Points, in no order, along strands that fork, close into loops and pass close to each other.
Two points are linked if the straight distance between their rows is under 43.1. Some points are linked to none.
q_688: [  6   2  15 -11  13  10  13  -2  -3   6  -9 -17  16 -11 -14  -8  -2   4
 -19  29 -15]
q_325: [  2  -8   1  -6   3  16   0  -3  -2   5  -5 -17   7 -20 -11 -14  10   0
 -18  17  -7]
q_238: [  5  -7  23  24  12 -21  -7 -16  -8  -6   3   6  -1   3  -4  19 -31   0
  -4   8  -6]
q_100: [ -8  -6  12   5   5  25 -17  12   2  -7 -22  19 -17   7   8 -16   9  13
  11   1  13]
q_534: [-14 -18  -1 -16   0  10  -2  -4  -5  12  -7 -20  24  -7 -14  -7  13 -13
  18  16 -15]
q_835: [-24   9  10  -2  21 -12  10   6  -9  -7  12 -11   2  -9   3  10  -7   9
 -13   1   2]
q_341: [  4 -19   0 -24 -12   3  -4  -1  18  -3 -42   4  -2  -2 -10 -12  26   8
   2  -1 -14]
q_818: [-10  15   5   5  -9   1  -1  19   5   8  20  -7 -18  -7  -3   7  -4  -5
   9  -6  -1]
q_210: [-17  11  -3  -8 -16 -10  -1  25  -3  -9   4  -4 -14  -8  -8  10  -6   7
  -2  -9   0]
q_2: [  1  14  -7   9 -20  -3  18  -2   5   5  12  14  25  22  13  27  -1 -13
  -1  -1  -1]
q_601: [ -3 -26 -18 -29  -1   5  -6  -2   2   5  -6 -12   9  -3 -10  -8  19   6
  18  14 -13]
q_674: [ 21  -6  10  -3  15 -13   7 -22   2 -12   5  -5   3 -13   3   0   0  10
  -8  -3  -6]
q_603: [  9 -23   0 -12  10  -8   3 -17  12  12  -6 -18  31   6  10 -12  -2 -18
  -4   8  -9]
q_888: [-18  -2  11  -6  15   2   8   9  -6  -1  20 -16  -4 -15  -5   9 -18  -6
 -11  14   2]
q_409: [-21   5 -21  -2 -29   7   0  -3  16 -11  -9  13  -2  11  26  17   3 -16
  -1   0  13]
q_701: [ -3  -5   9   1  -2  -5   6   9  -7  -9  -4 -11   6 -11  -8  -5   6   6
   0  -8 -10]
q_113: [ -4   2   4  10   9  -6   6  14 -27   2   0   3   9  -2  -7  -7 -11 -11
  -6  -3  12]
q_450: [  2  -5  -8  16  -7   7   2   9  18  -5  -4  23 -31  15  15  -6  15  17
  -1 -16   4]
q_736: [ -6  12   2  -2  -1  -5  14   3  -2  -1  14  -2   9   9  12  10 -15   8
  -3 -15  13]
q_611: [  5 -10   8 -13  11 -11  -2  -1  -1  16  -1 -17   5  -8 -21   7  -4  -6
   1  15 -18]
q_414: [ 11   9   0   3  -1 -16   6  24   0  -5   0   6 -11   1  -1  -3  11  -3
   8  -7  20]
q_185: [ -3   7 -15  10 -20  10  15  -4   4  -4  15  12  -2  17  17   5   3  12
  12 -16  -4]
q_593: [  2   2 -16  -3  -4  14  -1  10  -7 -10  18   5 -10  -9  -4  -1   1   8
   2  12  -6]
q_131: [ -2  16  -8  -8  14  -5   1  32   9   1   1   9 -15   6  -7  -2  10   2
   5  -4   7]
q_531: [ -2  12  -5   9 -28  -5  17   4  -1 -14   6  13  16  13  23  16   9  -1
   9  -5  -3]
q_89: [-12   6  -9   1   9  -7   8  -1 -12   8  -5  -7  -6  10  -9   2   2   5
  14 -12  17]
q_854: [  1 -20   4 -16   6   0 -11  -9  11  11 -14 -10   9  -1  -8 -23  13 -19
   5  -5   4]
q_123: [ -4  13  12  23  -7  11  -8   1  -1   0 -11   5 -17  -1  -4 -11  17  11
  21 -18  -2]
q_892: [ -6  20  -1  -3  -4   6   2  11   0 -10 -17   4 -12   4  10  15   7  17
  19  -9   9]
q_225: [  2   4 -10  11   1   1   2  -8  -8 -14  10  13   1  -4  -5   7   2  10
  -8 -19   0]
q_259: [ -6  -2  -2   4   7  -2 -23  -2   2  -3 -22  -4 -18  -7  -9 -25  25   1
  -4  -4  -2]
q_749: [  1  11  13  -3  15   8  11  -7  -9   1  -6  -6  -6 -13  -4 -18  10  -8
   3   1   9]
q_980: [  7 -21  18  -8   1  -2  -2 -14  -2  11   4 -16   9  -3 -18 -20  -1 -10
   3  -1   4]
q_617: [ 27  -6  11  16  -2  -9   3   3   0   9  17   6  -1  20  -1   9 -23   2
 -14 -12   4]
q_886: [ -9  10   3  11  -8   7  16  15 -18   1   8   9   1   9   1 -12  -5 -13
   0  -5   9]
q_367: [  5 -17 -15 -12  -2   4  -9 -24   6   9 -17 -24  28  -6   2  -8   3 -13
  -8   4 -14]
q_924: [ 11  -4  -6  -4  15  -9 -10 -27 -15  13 -11 -20  16 -13   0   2  -3   2
  -8  10   0]
q_650: [  2  -4  -5  -9   4   3  -3   3 -10 -17  10  17  -8 -22  -1 -11   0  11
  12   0   3]
q_454: [-10 -15  -9  -1  -2   5 -19 -12   7 -11  -7  -1 -12 -13 -19 -19  18   0
   2 -11   3]
q_434: [ 15   3   5   2  -7 -10  -6  15 -11   1  12  -7   8   3   6   9 -18  -2
   6   8   5]
q_864: [  2 -13   1 -17   8  -2  11 -22   7   0  -9 -14  13 -16  12 -23  15   2
   9   2 -28]
q_288: [ -4   3 -27  18  -5   3   7  -5   5 -16  10  10   5   0  -3  12  -3  -6
 -14  -9  14]
q_751: [  3 -15   7 -14 -17  24 -22  -9  20  11 -26  -1 -12   1  11 -25  11  -4
   2  -3 -11]
q_374: [-17  11 -11   8 -25  19  13  12  23  -7  -5   1  -3  20  16  12   1  -6
   3   5  22]
q_21: [  5   9  -4  -4   9   4 -10 -12  -7   2   0   4 -12   3   5 -23  17   9
  18 -16  11]
q_539: [  3   6  -2  32  10   1  -3  -4   7  -8  17  -3  17  24  -1  29 -13  -7
   2  17   7]
q_413: [ -3   6 -12  22 -28  10   6   5   7  -8  -2  12 -14  25  20  -1  11  15
   5 -23   7]
q_872: [  1   7  -2  16  -4   5   4  -4 -11  10   0   1 -13   3   0  -8   7   7
  19  -6  16]
q_532: [  6   9  -3   1  13   0  -8 -16 -20  10  -7 -21  -1  -9  -6   0   6   7
   6   7  -4]
q_665: [-16   7  -2  -7   2  13 -11  18   7   0  -5  19 -19  -1   0  -7   6   8
  -1  -6   9]
q_274: [ -4 -11 -10 -22 -11  -6   5 -13  12   4 -25  -7  15 -21   9 -12  14  -1
   9   2 -19]
q_177: [  1  10 -13  -2   6   8  -2   6 -20  10  23   3  -2  -5 -10   5 -12   9
   0  17  -5]
q_310: [-14  16 -12  12 -19  15  17  12  12   4  11 -14   4  11  20  14  -7   3
  -8   5  16]
q_56: [  9  12  15   9   9   5  -1  -2   4   3  25  -1  -9  -4  -3  -1 -14   1
  -9   5  -2]
q_923: [ -8  -6  15  -6  15  -1  -1  -5 -12   7   3  -5   5  -1 -11  10 -26   0
 -23  18   0]
q_512: [14  6  3 16  5 -2  4 11  3 -9 17  2 26 22  9 30 -4  1  6  9  4]
q_431: [ -6   4   8 -12   7  20  -2   0  -1  -5  -8   5   0 -10  -5 -26  13   5
  -5   6  -4]
q_793: [  8   4  -5   6   7 -10  12  14   3 -17  16   8   5   1   9   0  -1 -18
   2  -2  18]
q_533: [ 12 -20  -7 -15   6  -5 -15   7  -7   2  -3   0  -6  -7  -9 -13  13  -2
  20  11 -11]
q_437: [  1  -8   9   1  23  -7  -5 -13  -8  -6  15   5   3   0 -25  19 -12   3
  -1 -12   2]
q_464: [  9 -14  22   2   2  -4  -2 -11  -6  19  15  -6   0   6 -15  -6  -8  -4
 -16  -8   5]
q_9: [  7   3  -4  -3  16  13  -5  -5 -24  -1   7  -8   7  -9 -11   6  -1  18
   3  15   7]
q_878: [-20  12 -21  -3 -23  -8  14  -1  11  -1  11  16 -10   6  16  21  -6 -19
  -1   2   4]
q_485: [ 19  -8  16   3  -6 -20  12  -6  -3   7   0  -1  -2  13 -11   3 -11   7
  -9 -15   0]
q_46: [  5  -2  -5  16   6 -21   0   7  -7   2  18   4   8  13  27  25 -26  -1
 -12  11   4]
q_280: [-23  -7   0 -19  -3   7   0   3  13  10 -27 -17  17  -1 -13 -11  13 -12
  12  12  -8]
q_4: [  5   7  -5   9 -11  -8  15  -8  -6  -3  18  18  18  16  22  31 -27 -12
  -5  14  -2]
q_716: [ 14  -8 -14 -14  10 -11 -13   7  -7   7   7  -2  -9  -3 -14  -4   3   4
   6  -5   3]
q_457: [ 19   6   6  -5   5  14   0  -4  10  -3   8  -4  -9  -1   1  -5  14  19
   9 -16   2]
q_467: [-18  14   0   3  -8   0  16  17  11 -12  -9  15 -25  -2  16   5   8   5
  17  -2   2]
q_756: [ 11   9   3  20 -11  -3   5 -12  -7  -5   1  16  18  14  11  27 -33  -3
 -18   2   3]
q_159: [ 22  -7  16   9   7 -17  -4 -17  -2  -6   6   2   4  -9  -2  11 -16   4
 -10   5 -17]
q_34: [ 12  -1   3  14   8 -16   2  -9  -5 -14  14  15   8  -1  -9  23 -14   4
 -11 -17 -15]
q_546: [ -5  14 -11   2 -11   9   6  19   5  -7  -5  14   2  23  -6   8   2   7
  -8  -8  15]
q_377: [ -4 -15  -2 -15 -21  21  -2  -7  12   7 -42   4   4  -2  -1 -24  16  -6
  13   6 -12]
q_719: [ -3  -4  17 -21  -6  14 -10  -2   8   3 -28   1  -9  -8  13 -27  10   1
  -5  -3  -2]
q_475: [ -8  13  -2   7  13   0   5  -2  10  -8 -14  -6 -21  -8   0 -12  23   1
   1  -3   3]
q_937: [ 11  10  -3   8 -15   3   2  26  -1  -2   3   0  11  15   3   8  -8   2
 -12  -3   0]
q_552: [-14  12 -23   7  -6  -6   4  11   6  -6   5  16 -24  -2  18  14   4   1
   6   1   3]
q_551: [ -4   0  -6  17 -12  11  22  -1 -16   6  20  17   4  16   1   6  -9  -9
   4   0  10]
q_530: [ 17 -33  14 -10   6 -10   0 -19  -8  17   3 -13  21  10  -2 -16  -7  -7
   3  17  -3]
q_203: [  0  -9   0 -11  -2  11  -8  -4   4 -14  -6  12 -28 -23 -13 -18   5  -2
  16  -3   5]
q_814: [  1   1  -4  -9  -9  -1 -23  10   3  -1  -1  11 -23 -15  15 -13  -3  11
  17 -18  -6]
q_840: [  1  12   7  10  18 -13  19   2 -23   7   2   8   4   0   4   7 -13 -10
  -7   6   4]
q_919: [-17   1  -2  21  -3  -5  12   4  -4   6  31  10   5  11  -5  13 -14 -19
  -8   3   4]
q_515: [ 11  10   4 -10 -13 -11 -18  11   2   2 -10  -1 -13 -11  10 -14   4   7
 -11 -14  -8]
q_806: [ 11 -14   1 -19 -11  -3 -16 -18   2  11  -6 -15  19 -13  -7  -3  -2 -12
 -16  -2 -10]
q_710: [-19  -6  -3   2  12   8 -22  15   8  -6 -24   3 -23  -8   1 -13  25  11
 -11   2 -11]
q_381: [  3  -5  22   3  18 -16 -13  -3 -16  12  -4   1   0   4  -9  13 -35   2
  -6  21   0]
q_914: [ 10  -5   5  10  10  -9 -16  16  -5  -2  20   0  12   3   8  14 -31   1
  -8  13   2]
q_921: [-13 -12  -6 -17  -8  22 -12   0   6  11 -28  -8   0   2 -22 -15  24  -9
   6  10  -8]
q_721: [ 12   7   8 -15  13  -1  -4 -16  14  -1  11  -3   0 -16  -3   6   8   6
   0  -4  -9]
q_295: [ 22   3   8 -14  -6 -16 -17  -4  -2   8  -8 -10   3  -7  -5  -5  -7   0
 -19 -10   1]
q_380: [ -5  16   1  18 -10   5  -2   7  -7 -13 -11  13 -19   6  -4  -8  16   5
  -4 -19  -8]
q_402: [  3  -4  -1 -19  20  -8   3  -5  19   3   7 -11  -7  -9   3 -17  12  -3
   1   1  -5]
q_679: [ -4  22  -7   9  -6   6  14  22   4 -15   0  -2  -1  11  -2  21  12  13
   5  -9  11]
q_460: [-11  13   6  13   5  -1  12   6  -3   9  27  -2  -8   2  -8  22 -15 -12
  10   5  10]
q_80: [ -8 -17 -12 -10 -21   8   1 -20  10   8 -28 -17  15 -13  10 -16   0  -6
  -7   1 -15]
q_943: [ -9   1   9  25   5 -18  -3  -2   2 -11   8   6   4   9  -5  32 -25 -11
  -8  11   6]
q_516: [  6 -13   3 -15  28 -13  -7 -23  15  17   5 -10  13  -2   5 -10   8  -6
  -3   4 -14]

A fork is a point with three links, a tip a point with one. Leave the first point through the second and follow the links. Name the first fork or tip that comes.
q_546 / q_679 => q_310
q_924 / q_532 => q_259
q_310 / q_374 => q_4

A piece is all that can be reached along the links. How many separate loops has the piece of each point below (a circle has one, a figure eight two, a Y none), and how many tips (points with one link)?
q_516 => loops 0, tips 10
q_431 => loops 0, tips 5
q_414 => loops 0, tips 2
q_531 => loops 0, tips 3
q_919 => loops 0, tips 2
